A landscape with many peaks, sampled at points; each row gives a point and its height.
From any point a climber takes the steepest step (rise divided by distance) to one of its 2 nearest points. It stops when none of these is higher. Distance is the straight distance between rows; heights are no part of it.
<1742>: [216  98 163 148 158 133 120  89  91 172  98 144 166  73  70  96 125 125
  94 119  76]  (h 389)
<923>: [146 105 140 113 151 185 130 126 111 121 166 101 115 135 120 102 140 121
 167 133 128]  (h 290)
<279>: [175 122 148  59 126 118 130 136 142 156 121 162 144  61  87 117  88  83
 112 116 106]  (h 163)
<202>: [168  94 131  79 140 154 147 147 108 122 150 179 101 140  94 145 138 129
 163 141 106]  (h 346)
<2142>: [114 148 114 185 107 130 121 170 138 161 152 125  88 193 167  89 165 116
 148 142 146]  (h 345)
<1996>: [142 109 182 110 187 145 131 174 168 127 105 128 162 131 124 149 137  99
  97 147  83]  (h 174)
<2019>: [165 138  99 140  94 113 137 129 125 120 107 215  47 155 115 175  94 131
 174 132 111]  (h 475)
<1733>: [175  88 109 140 143 153 155 128  71 134 188  63 145 121  82 169 143 127
 136 146 150]  (h 115)
<1886>: [ 93 118  96 109 107 113  88  98 112  99 135  67 144  68 116 129 148 134
 126  91 127]  (h 45)
<1577>: [130  61 113 141 157 148 112 129 186 103  68 125 203 134 134 138 171 125
  78  92 123]  (h 435)
<1598>: [139 140 151 100 160 109 130 148 115 126 110 136 112  64  86 178  85 113
  99 137  88]  (h 254)
<958>: [107  96 128  93 153 123 125 110 165  78 160 154 224 167 180 134 149 126
  81  96 160]  (h 132)
<41>: [144 164 169  32 158 125 125 140 141 164 136 206 129 149 138 123 117 162
 133 121 143]  (h 303)
<1760>: [170 130 141 101 116 152 131 130 107 112  96 117  87  90  93 145  58 104
 146 158 156]  (h 532)
<502>: [198 125 157 152 139 159 128  97 112 144  77  96 110 115  83 125  76  93
 126 167 122]  (h 325)
<2041>: [ 95 153 145 130 111 106 118  74 146 102  83 107 137  96 130 134  88 157
 128 144 137]  (h 84)
<471>: [106 146 114 121  92 109 125  91 161 149 171 177 172 209 147  82 164 141
 122 135 171]  (h 82)
<216>: [111 145 159 103 158 111 128 147 166 122 126 150 154 186 138 127 137 124
 116 161 131]  (h 341)
<1228>: [109  59 117 112 104 132 140  97 109  93 164 132 150 105 112 129 163  87
 151 129 109]  (h 69)
<769>: [104 178 174 155 147 122 114 153 147 127  96 101 110 164 169 137 103 107
 135 147 160]  (h 319)
<53>: [114 166  99  90  81 106 125 160 102 152 141 107 188 132 137  84 167 129
 114 112 108]  (h 315)
<1530>: [203  92 142 106 191 156 126 100 114 110 109  90 163 103  58 171 131 144
 108 145 108]  (h 374)
<325>: [ 76 145 120 188 128 125  96 113 140 129  92  63 129 101 115 104 121 142
 104 137 145]  (h 366)
<1317>: [ 93 160 153 124 135 115 133 134 129 124 126 182  95 168 176 139  91 110
 150 128 143]  (h 261)
<383>: [114 138 147 123 110  97 127 123 120 120 119 197  91 157 126 150 126 111
 133 153  69]  (h 231)
<2326>: [ 91 104  57 143  99 115 126 113  89 138 162 164 100 113  76 143 159 173
 145 100 158]  (h 151)
<1121>: [182  97 163 165 162 161 126  79 126 136  89  94 137 115  66 114 107 149
 134 178 116]  (h 376)
<1531>: [ 99 179  91 104 108 129 121 185  72 140 132 117 141 127 151  81 162 138
 134 109  88]  (h 302)
<1215>: [120 117  94 143 120 122 109 147 186 158 148 163 125 206 109 115 160 183
 123 134 129]  (h 364)
<32>: [166 135 156  87  94 123 104 134 132 147 102 210  86 141 116 125  92 135
 195 147 136]  (h 536)
<7>: [149 176 105 132  88 126 171 154 135 133 131 101  67 103 204 146 130 152
 154  82 161]  (h 212)
<2233>: [127 117 151  75 118 121 141 104 172  92 154 175 209 181 162 118 120 161
  81 125 151]  (h 120)
<626>: [143 184  78 149  74 134 140 165 121 173 116 136  75 146 155 145 127 180
 133 100 139]  (h 213)
<751>: [100 100  97 125  97  95 162 130  91 109 157 141 119 116 106 187 130 154
 151 149 153]  (h 273)
<853>: [108 156 124 171 153 137 128 132 138 134 146 133  63 169 190 135 143 161
 146  99 135]  (h 215)
<1580>: [113 210 195 116 179  81  99  96 148 147  97 151 165 119 109 106 120 120
 111 126 133]  (h 260)
<2251>: [182 129 141 147 120 162 150 121 114 109 148  97  68 151 134 149 117 137
 183 163 155]  (h 235)
<340>: [113 138 162 179 189 156  96  95 123 139  63 142 125 111  91 121 144 132
 119 139  98]  (h 492)
<1276>: [128 114 125 201 126 139 106  94 139 131  84  57 142  92 105 102 156 155
 130 142 126]  (h 395)
<628>: [ 85 129 100 106  82  94 154 122 131  99 139  95 132 129 138 160  88 120
 112 141 144]  (h 313)
<920>: [170  86 128  75 138 154 153 140 123 133 112 156 142 101  89 135  96 100
 118 126 114]  (h 144)
<311>: [172 124 132 124 102 137 151 137 105 124 136 108  96 110  70 169  91 124
 157 171 183]  (h 491)
<849>: [153 110 150  60 110  82 163 146 140 104 126 163 140 113 100 158 103 127
 100 146 117]  (h 201)
<1370>: [109 176 111 176  95 142 146 154 120 147 117 100 118 109 188  89 120  88
 141  86 151]  (h 232)
<1989>: [137 202  62 162  88 100  90 125 118 158 149 145 106 142 124 107 140 214
 120  68 107]  (h 109)
<2038>: [153 129 140 174 149 155 154 136 115 111 163 158  57 152 154 154 142 134
 173 146  89]  (h 234)
<1445>: [159 187 189 144 128 107  93 122 116 150  76 139 118  90 129  91  88  60
 169 122 125]  (h 646)
<43>: [123 144 135 110  94 112 143 132 105 113 114 129  76 117 158 181  66 143
 133 136 175]  (h 258)
<97>: [118 143 175 101 176  89 132 160 178 132  91 143 179 126 118 139 142  89
  84 122  95]  (h 166)
<1550>: [144 128 147  58 158 145 140 128 129 140 138 204  98 141 120 116 123 139
 159 130 137]  (h 322)
<333>: [147 150  75 148  66 108 131 179  94 171 117 134  82 131 127 141 145 179
 133 136 107]  (h 199)
<608>: [147  65 130 168 146 171 109 123 143 157  93  89 183 138 106  84 149  87
  95 134 141]  (h 396)
<1720>: [149  99 104 145 124 170 111 145  94 162 114  52 145  90  80 158 132 132
  76 136 134]  (h 77)
<1252>: [158  56 135 147 137 174 111  93 143 129  88 108 172 104  86 140 130 128
  81 128 105]  (h 631)
<589>: [136 141 169  53  98  61 140 123 144 128 137 170 168 116 120 134  94 135
  92 117 114]  (h 190)
<1532>: [115 208 113 136  66 106 133 128 112 146 154 112 105 143 195 130 129 211
 114  85 143]  (h 90)
<357>: [142 182 151 151  90 106 114 109 158  92 115 117 110 180 200 131 111 158
 166 124 154]  (h 214)
<1972>: [133 103  88 158 126 162 139 126 108 140 161 174  77 140 100 121 135 157
 154 138 123]  (h 165)
<2292>: [138  85 144 181 137 147 109  85 117 124  89  65 124  97  67 143 138 156
 116 154 112]  (h 439)
<418>: [132 135 184 151 143 107 107  82 144 105  77  98 147  97  91 114 140 104
 154 150  88]  (h 441)
<1242>: [ 78 176 136 176 148 116 116 125 134 121 153 152 107 203 190 134 132 153
 115 122 155]  (h 209)
<508>: [ 78 126 127 159 148 144 146 130 122 108 154 128 100 151 161 119 141 108
 153 149 135]  (h 253)
<660>: [124 188 126 161  99 137 133 185 122 159 110 100 113 165 197  93 129 112
 163 100 159]  (h 224)
<1089>: [115 114 110 119 100  70 165 116 120  70 131 105 111 100 117 189  93 152
 131 142 147]  (h 293)
<1059>: [137 146 120 127  92  85 105  86 152 114 139 203  83 152 105 143 107 165
 178 129 135]  (h 419)
<312>: [141 106 159  79 159 165 134 120 143 114 149 158 129 133 120  92 127 125
 177 154 153]  (h 305)
<930>: [ 84 154 112  98 114 109 117 117 113 140 183 123 159 172 144 110 173 178
 117 111 137]  (h 337)
<2202>: [133 134 132  92 136  64 151 151  94 127 144 165 105  74 109 173 108 103
 118 126  93]  (h 236)
<619>: [102 138 132 151 163 143 136 113 107 101 102 112  90  94 119 153 103 105
 134 134 113]  (h 255)
<1401>: [ 92 136 152 139 174 129 106 124 122 128  80 141 118  85 100 153  83 103
 107 133  95]  (h 274)
<439>: [ 81 169  84 163  93 121 106  89 132 144 167 180 102 164 136 149 104 190
 105  96 138]  (h 207)
<2229>: [ 87 158 121 131 120 113 132  71 138  96 122  77 112  81 147 126  87 156
 136 108 165]  (h 76)
<1315>: [119 124  87 114 102 132 128 192 161 181 143 132 133 178 134 109 165 184
 103 139 145]  (h 375)
<421>: [155 165 135 197 153 164 160 130  98 129 113  52  93  98 172 129 115 120
 125 106 137]  (h 269)
<1562>: [118 127 136 114 140 126 144 148 187 127 145 181 138 225 133 119 156 155
 113 145 145]  (h 351)
<501>: [126 218  94 167  56 109 111 124 104 157 133 161 113 154 172 109 134 197
  95  92 127]  (h 98)
<1640>: [ 95  96 145 119 172 148 100 129 179 140  81  99 177 126  98 103 115 128
  86 120 161]  (h 300)
<1324>: [ 98  74  78 122 107 141 133 160 130 163 178 150 112 153 118 125 154 113
  87 119 124]  (h 188)
<1483>: [ 69 130 108 107 109 128 134 115 116 138 169 165 140 161 154 110 107 138
 122 118 162]  (h 210)
<1384>: [123 115  72 166  80 113 128 155 139 163 151 156  68 154 119 155 148 166
 124 150 110]  (h 189)
<492>: [185  41 105 132 131 168 112  92 137  95  67 141 189  93 104 150 142 110
  74 100 105]  (h 535)
<2163>: [191 113 150  95 178 110 146 184 166 131 117 170 190  85 161 108 127 104
 105  99  96]  (h 155)
<396>: [163 172 105 151 120 141 146 172  60 129 142  55 102  83 118 146 146 152
 115 110 108]  (h 304)
<834>: [106 164 183  74 122  77 111  84 140 111 128 137 166 105 122 139  76 136
  90 129 102]  (h 179)
<1094>: [162  76 125 128 132 159 136 151 184 122 101  72 174 118 103 119 146 136
 121 166 126]  (h 87)
<1164>: [112 110 115 137 141 105 166  93 114  83 162 156  94 133 131 156 147 135
 173 123 124]  (h 122)
<1485>: [ 70 135 139  72 143 135 126 115 115 113 153 200 102 145 133 156 111 146
 134 129 109]  (h 158)
<1258>: [103 113  71 105 106 111 114 119 134 149 178 134 137 154 116 115 183 209
 117  92 130]  (h 355)
<1558>: [119 165 140 134 102  98 129  97 158 111 131 158 120 189 165 118 125 152
 160 157 146]  (h 205)
<1203>: [ 96 175 167 126 115  97 120  83 159  93 114  95 138 146 150 115  93 127
 130 152 144]  (h 92)
<2114>: [ 59 135 138  96 165 114 116 115 127 108 167 148 124 155 151 165 135 132
 115 121 106]  (h 145)
<1091>: [ 85  60 113  75 144 133 121 140 113 110 164 116 136 111 126 172 140 115
 104 118 122]  (h 227)
<1066>: [ 93 152 115 119  87 131 116 175 154 199 148 155 133 197 155 114 136 165
 109 139 168]  (h 388)
<300>: [166  74 145  97 152 145 153 139 140  97 119 155 206 109 121  83 137  69
 128 123 103]  (h 136)
<1801>: [100 156 154 190 113 100 130 131 151 111 106 156  98 177 187 108 123  76
 162 104 170]  (h 331)
<872>: [110 206 112 130 104 121 141 151 116 124 119  61 106  86 174 129 124 172
 127 109 152]  (h 332)
<1124>: [180  87 102 121 112 163 144 170  71 158 162  49 139  97  83 157 159 137
 108 129 138]  (h 93)
<2126>: [136 109  88 112  96 136 121 138  61 135 179  85 122 111 123 111 184 130
 147 106 116]  (h 259)
<438>: [ 78  88  94  91 129 142 137 146 122 135 176 124 159 146 149 133 166 114
  99 118 130]  (h 204)
<1428>: [ 91 103 140 200 184 158  94 112 113 137  96  93 131 108 106 104 147 123
 100 138 110]  (h 453)
<337>: [140 151 155 148  82 116 119 115 149  92  96 112  79 130 143 134  87  77
 158 139 121]  (h 301)
<1055>: [100 160 118 182 120  95 107 132 138 139 125 138  93 212 177  96 161 104
 170 127 178]  (h 340)
<1673>: [167 124 128 165 112 175 140 124  79 137 146  68  83 129 134 122  93 120
 152 160 155]  (h 247)
<2199>: [174 157 162  76 118 130 109 137 128 126  96 148  98 114 118 133  77 108
 169 156 139]  (h 569)
<1997>: [119  69  90 132  99 133 163 109  76 129 157 121 131  98  94 137 123  95
 143 126 136]  (h 83)
<683>: [120 166  60 159 105 101 122 124 117 149 167 141  77 129 133 129 152 208
 143  89 135]  (h 118)
<2341>: [ 87 175 114 139 121 110 120 130 124 132 122  51 122 103 151  97 120 151
 116 116 129]  (h 343)
<1289>: [112 164 172  96 119  82 130 132 136 133 126 165 122 137 143 155 102  98
 103 151  87]  (h 242)
<1364>: [115  97 124  98  98 122 147 126 145 111 133 113 125 131 116 138 116 117
 137 150 134]  (h 333)
<2004>: [157 141 114 116 101  70 120 107 122 125 108 222  72 137  87 177 119 168
 163 144 111]  (h 444)
<1173>: [120 188 185 104 129  88 104 110 136 136 121 197 120 177 169 127 101 105
 155 128 145]  (h 272)
<2345>: [121 160 151 147 135 111 152 104 126  78 125 122  85 133 188 147 128 126
 155 116 119]  (h 226)
<251>: [130 154 135 129 112  89 151 124 126  85 109 133  82  79 127 201  76 122
 139 135 133]  (h 276)
<400>: [117 129  96  87 130 166 122 171  82 164 168 111 127 117 115 104 175 156
 137 115 129]  (h 279)
<944>: [103 118 113 126  93 144 124 175 157 186 125 142  86 194 147 141 113 138
 116 164 162]  (h 405)
<1954>: [ 89 150 101 150  78  83 139 107 137 124 155 141  99 177 172 174 134 168
  98 137 113]  (h 197)
<1975>: [138 126 150 172 145 151 148 107  96 122 153 137  86 163 162 125 134  98
 182 141 126]  (h 243)
<280>: [101  69  85 117  93 121 109  92 102  97 173  85 141  88 114 134 171 115
 152 117 135]  (h 57)
<265>: [178  78 128  80 176 163 130 153 134  78 117 126 174  94 126 163 151 114
  91 102 106]  (h 411)
<1310>: [158 149 105 170  95 142 182 156 101 140 133 101  59 103 167 193 117 136
 149 100 164]  (h 202)
<153>: [147 163 132 173 124 179 133 143 120 125 113  73  87 130 164 125  95 117
 154 119 157]  (h 257)
<1521>: [114 161  88 169  72 139 167 186  97 162 147 119  73 119 168 127 132 117
 121 112 104]  (h 228)
<1609>: [114 174 164  79 137 128 106 117 127 153 142 224 121 191 140 129  92 148
 136 113 138]  (h 286)
<112>: [ 97  83 108  92 145 109 141 122  91  99 156 123 117  96 111 183 128 119
 131 128 162]  (h 252)
<2136>: [135 149 120 186 126 143 161 140 114 120 164 111  57 138 179 147 163 158
 157 121 107]  (h 223)
<994>: [178  91 106 166 154 143 132 103  66 130 142  54 129 122  69 166  97 133
 106 150 130]  (h 85)
<657>: [131 145  65 163 107 126 146 127  89 142 162 156  79 102 110 141 135 190
 167  93 174]  (h 133)
<1313>: [191  93 171 125 182 156 110 120 152 109  92 104 180  99  81 134 168 137
 109 145  81]  (h 436)
<891>: [163  63  78 127 148 160 105 140 170  97 111 106 194 122 156 135 172  90
 102 103 123]  (h 476)
<593>: [120  91  98  94 121 118 114  94 158 116 173 165 129 165 108 124 168 205
 146 119 126]  (h 377)
<1648>: [122 111 138  77 112  68 173 124  92 101 144 173 126 100  80 189 119 117
 127 137 124]  (h 217)
<1077>: [ 79 107 102 140 131 140 119 134 117 148 131  67 143  94 136 120 160 107
 100 117 122]  (h 297)
<1517>: [ 88 162 146 128 103  79 116  88 160 104 141  89 173 169 152  99 138 134
 112 159 160]  (h 100)
<836>: [155 120 130 145  85 140 107 114 134 142  99 197  55 154 120 127  93 132
 175 129 138]  (h 506)
<738>: [ 96 139 153 129 130 119 119 148 172 130 114 103 133 195 150 113 125 115
 138 162 166]  (h 329)
<176>: [169 121  98 136  99 153 161 163  82 158 149 119  73 132 101 155  91 116
 143 156 186]  (h 459)
<1812>: [ 76 126 105 154 167 164 119 149 103 126 172  84 110 110 142 135 147 112
 104 122 110]  (h 280)
<640>: [149 190 100 128 114 141 154 177 102 132 153  52 103  89 147 119 160 171
 144 112 134]  (h 320)
<1596>: [123 131  79 155 141 157 129 127  41 134 196  88 127 108 120 103 159 121
 135 103 132]  (h 256)
<1020>: [200  94 135 107 161 155 146 170 147 123  91 159 194 100 124  90 108  83
 101 119  96]  (h 146)
<858>: [141  64 127 125 150 144 100  89 187 104  46 139 221 100 132  98 166 148
 112  99 117]  (h 452)
<1943>: [ 83 168  88 169  95 100 108 110 135 171 164 164 149 200 144  80 160 165
 109 136 164]  (h 86)
<1243>: [174  86 148 136 156 146  87  70 118 149  68 157 191  78  75 106 150 105
 109 112  80]  (h 440)
<1043>: [139  61 140 172 137 167  94  97 132 129  54  98 192 131  96 103 178 123
  94 140 100]  (h 531)
<392>: [111 140  97  99  93 125 136 135 111 121 129  74 122  88 115 125 104 151
 146 131 175]  (h 110)
<1702>: [178  58 144 116 139 153 108  84 147 101  52 157 216  73 108 119 159 132
 107 110  90]  (h 480)
<725>: [155  82 136 139 156 146 140 125 102 119 118  92 120 106  63 183  95 115
  83 159 128]  (h 58)
<1832>: [133 179  99 154  85 147 113 173 118 173 125 133  82 149 181 100 115 149
 160 115 168]  (h 222)
<1723>: [115 139 107 173 133 158  96 142  84 161 124  46 150  86 114  88 162 105
 108 115 104]  (h 321)
<937>: [103 105 139 150 161 138 103 128 147 110 129  95 147 146 121  93 153  91
 113 146 134]  (h 381)
<1405>: [ 77 133 113  84 154 116 141 104  98 125 157 169  87 116 131 167  85 143
 129 123 164]  (h 175)
<2193>: [ 99 117 165 105 198 143 105 117 169 122  74 123 172 113  89 110 132 156
 112 134 123]  (h 278)
<1585>: [115 125 164 108 124 102 128 117 176 119  77 124 167 128  96  91  96  92
 126 155 127]  (h 567)
<1666>: [124  81 119 113 123 147 145 137 151 122 137 126 157 146 129  90 141  91
 129 145 133]  (h 354)
<1307>: [117 141  91 132  91 134 149 120 107 134 146 122  83 107 142 124 115 154
 175 116 176]  (h 119)
<760>: [133  96 168 151 154 136  98  94 152 119  71 117 185 117  95 114 167 122
 122 167  81]  (h 477)
<799>: [126  80 110 150 128 162  87  98 126 148  95  56 167  92  90  94 159 133
 132 121 126]  (h 362)
<1963>: [162  98 159 110 174 151 122 147 127 114 137 131 158 128 101 154 148  85
 109 147  58]  (h 187)
<1529>: [171  82  61 145 120 153 128 145 111 160 179 153  95 147  75 131 170 167
 142 128 131]  (h 152)
<386>: [ 95 139 124 212 131 140 111 136 127 154  95  53 137  91 141  87 134 106
 112 107 132]  (h 344)
<771>: [120 168 167 109 147 112 128  92 120  77 123 123 110 120 141 111 116 115
 182 138 120]  (h 216)
<99>: [114 106 105 129 104 132 121 135 123 136 120  58 124  81  85 136 102 140
  96 149 155]  (h 97)
<1907>: [198 124 157 112 142 143 145 138 136 133 125 146 147 131  95 108 151  77
 164 159  85]  (h 385)
<133>: [ 88 139 119 164 107 125 144 135 130 136 102  79  96  94 169 132  76 103
 101 101 150]  (h 230)
<1536>: [154 146 176  77 169  94 130 188 183 149 125 158 198 109 151 126 124 122
  88 130 112]  (h 160)
<1444>: [ 72 131  89 154  98 117 131 105 123 143 153 182  93 171 147 128 111 136
 116 104 144]  (h 225)
<2298>: [151  92 140  68 185 134 130 145 164  72 126 159 192 115 163 148 145 126
 112  92  97]  (h 382)
<933>: [135 198 170 115 145  81 127 115 128 107 121 141  97  82 162 162  98 125
 146  98 100]  (h 200)
<87>: [167 154 156  48 121  92 128 144 137 171 125 144 115  48 119 126  94 120
 137 119 124]  (h 177)
<665>: [178  91 138 121 149 164 139 118 186  90 103 109 204 104 144  79 141 112
 149 144 149]  (h 111)
<794>: [158 162 106 182 139 157 125 134  99 128 125  58 110  67 126 121 132 142
 128 108 115]  (h 284)
<137>: [ 90 122 104 169  90 132 156 168 116 145 145  89  88 136 146 161 133 111
 121 149  92]  (h 220)
<91>: [198 100 159 131 156 147 128 108 127 167 105 144 172 105  80  91 103  70
 105 136  68]  (h 342)
<1144>: [172  93 139 119 165 145 136 169 183  87  99 146 219 142 145  86 132 104
 132 120 156]  (h 117)
<2124>: [123 119 110  92  98 115 120  88 144 103 144 165  97 148 131 136 136 179
 165 144 127]  (h 398)
<737>: [140 120 101 157 154 178 145 131  77 130 195 115  88 133 142 115 153 138
 166 118 135]  (h 275)
<284>: [186  74 143 104 134 163 135 118 162  85 131  86 185 124 102 104 148 131
 157 144 126]  (h 101)
<2258>: [ 74 130 106 171 103 111 135 150 134 151 150 119  85 175 179 157 135 137
 102 134 124]  (h 206)
<440>: [173  88  94 139 134 166 152 151  79 146 197 101 108 152  84 154 158 161
 140 149 148]  (h 135)
<2209>: [182  83 132 109 133 181 144 121 122 130 141 108 162 131  88 110  96  90
 114 147 123]  (h 121)
<1990>: [135 170 102 166  87 152 165 155  89 157 147  81  79  93 167 122 110 101
 116  81 139]  (h 241)
<830>: [ 78 112 118 102 141  85 147 111 103  84 176 154 108 132 142 185 149 160
 133 110 107]  (h 134)
<1199>: [125 155 175 169  91  93 124 142 144 106  81 145 100 160 183 146  93  64
 147 132 138]  (h 318)
<2006>: [167  75 131 106 135 155 163 166 173  94 111 173 198 145 155  89 154  92
 144 120 110]  (h 127)
<2153>: [ 93 148 159 110 101  82 124  79 154  97 146 144 195 169 137  98 138 116
  98 139 129]  (h 106)
<456>: [115  76 137  45 167 135 129 143 136 100 153 204 177 139 150 141 156 133
 117  97  86]  (h 358)
<2235>: [153 124 167 121 166 134 126 111 137 112 116 102 133 123  89 122 132  98
 163 158  97]  (h 409)
<568>: [ 87 125 135 184 183 139 104 138 146 147  82  94 146 137 102 107 163  94
  93 149 158]  (h 413)
<446>: [148  69 104 131 112 170 149 110  91 140 149  85 135 106  82  99 115  92
 131 155 142]  (h 99)
<841>: [181 107 149  76 150 148 158 146 136 150 147 195 132 137 117 113 164 105
 150 144  79]  (h 368)
<612>: [145 157 170 115 150 110 101 109 124 160 113 146 141  70 105  76 106  78
 148 126  98]  (h 607)
<1418>: [145 159 133 154 100 112 146 114 150 106 116 104  77 137 204 137 119 150
 183  93 153]  (h 219)
<1399>: [107 146 109 177  93 107  97 146 166 172 149 135 108 214 137 123 168 152
 129 142 119]  (h 353)
<1413>: [136 152 173 125 123 105 107 102 136 116  62 140 132 105 124  94  75  89
 155 157 142]  (h 609)
<1602>: [ 83 153 127 167 103 113 112 114 135 145 125 202  89 190 192 131  97 116
 117 106 126]  (h 246)
<123>: [ 97 162 181 129 180  88 104  96 161 121  69 141 173 114 113 110 150 144
 108 126 105]  (h 267)
<949>: [151  70  96 158 143 162 107 154 155 141 116  74 203 133 126 104 184  93
 112 115 128]  (h 438)
<791>: [ 88 196 174 142 166 107 103 137 142 117  76 135 125 147 149 151  69 113
  97 128 145]  (h 307)
<211>: [116 199  97 183  72 106  81 102 139 149 158 163 131 175 167  91 139 170
 116 126 146]  (h 91)
<1426>: [139  99 136 121  98  99 142 144 140 116 141 165 100 141 104 181 133 138
 137 167  81]  (h 218)
<889>: [159  84 154 106 121 121 150 153 126 111 135 129 123 141 103 170 145 104
 112 166  73]  (h 203)
<236>: [128 189 184  79 156  88 104 139 146 152 111 154 139 130 134 123  96  97
 109 133 114]  (h 251)
<1961>: [142 153 188 108 149  76 121 115 191 116  61 140 199 145  97  95 131  98
 107 140 147]  (h 534)
<261>: [108 102  77 160 119 127 128 121 134 135 161 191  81 170  76 154 130 161
 129 137 114]  (h 176)
<2130>: [168  55 100  81 176 184 129 131 123  96 142 108 172  89  94 159 143 136
 103 101 160]  (h 474)
<1234>: [201  70 129 100 175 169 159 125 109  90 143  96 161 106  69 163 147 147
 126 132 147]  (h 402)
<2069>: [137 106 110 121 103 163 147 166 126 159 144 120  82 157 121 139 103 129
 125 166 142]  (h 429)
<1427>: [138 135 157 101 117  83 138 155 135 180 145 169 100 109 131 137 126  79
 110 146  72]  (h 229)
<295>: [117 137 160  86 187 116 111 110 136 124 110 149 164  80  92  92 134  94
 135 119  90]  (h 571)
<152>: [144 185 162  76 142  69 109 140 112 164 117 147  92  79 144 151  85 118
 140 104 130]  (h 191)
<1767>: [ 80 152 171 134 192 126 102 126 154 128  98 118 123 138 110 135  98 115
 114 142 133]  (h 292)
<1402>: [ 89  97  56 114  92 130 132 141  79 170 174 155 112 135 115 111 156 146
 128 114 143]  (h 170)
<1079>: [121 131  89 170 112 174 148 156  73 156 159 100  86 106 143 126  93  86
 118 122 135]  (h 250)
<2139>: [113  88 107 124 155 164 108 126 159 140 114  70 169  91  92  98 130 129
 117 118 154]  (h 330)
<1476>: [ 86 136 128 174 143 160 161 135 105 130 153 109  93 119 162 117 111  89
 127 111 127]  (h 264)
<2289>: [118 108 146  84 115  98 145 119 162 100 130 163 205 163 143  96 121 119
 124 128 115]  (h 113)
<857>: [102 145 117 142  84 128 136 121 126 121 120 117  89 130 186 131  63 129
 124 112 177]  (h 245)
<1783>: [113 116 171 140 195 146  97  97 103 135  91 160 150  85  81 100 131 125
 121 111  89]  (h 529)
<1236>: [123 138 126 153 155 134 156 130 122  79 141  98  77  95 156 172 112 128
 152 118 123]  (h 240)
<2277>: [122 170  96 139 114 153 130 179  87 169 158 113 104 119 144  74 157 130
 150 120 128]  (h 294)
<1053>: [ 96 135 116  84 101 130 134  94 104 114 159 167 108 134 145 125  70 143
 140 129 165]  (h 194)
<559>: [ 70 163 124 101  94  84 116 132 119 146 166  91 190 154 148  83 171 138
 120 124 136]  (h 324)
<2282>: [ 69 109 138 115 155 109 111 125 154  94 156 118 207 176 148 101 167 107
  87 113 141]  (h 143)
<28>: [148 187 185 125 145  86 118  95 143  95  91 144 106  93 164 125 114  98
 183 107 124]  (h 208)
<1632>: [100 113 150 114 172 108 120 129 181 103 106 131 206 157 126 126 161  94
  86 121 118]  (h 156)

For each start below, name the point where the climber stops.
<438> -> <1445>
<994> -> <1476>
<251> -> <1445>
<400> -> <2199>
<2041> -> <2292>
<665> -> <2292>
<1124> -> <1476>
<2251> -> <2292>

Call two points neighbours if one is among the 2 nearest of the other. Go from one point of each pair to the other, from neighbour to neighbour, staying as high as possible. Name the lowest point that can't be avoided.
<1445>, <1252> -> <1596>
<2199>, <2292> -> <502>
<2130>, <1252> -> <1530>
<1445>, <2292> -> <337>
<1252>, <891> -> <1577>
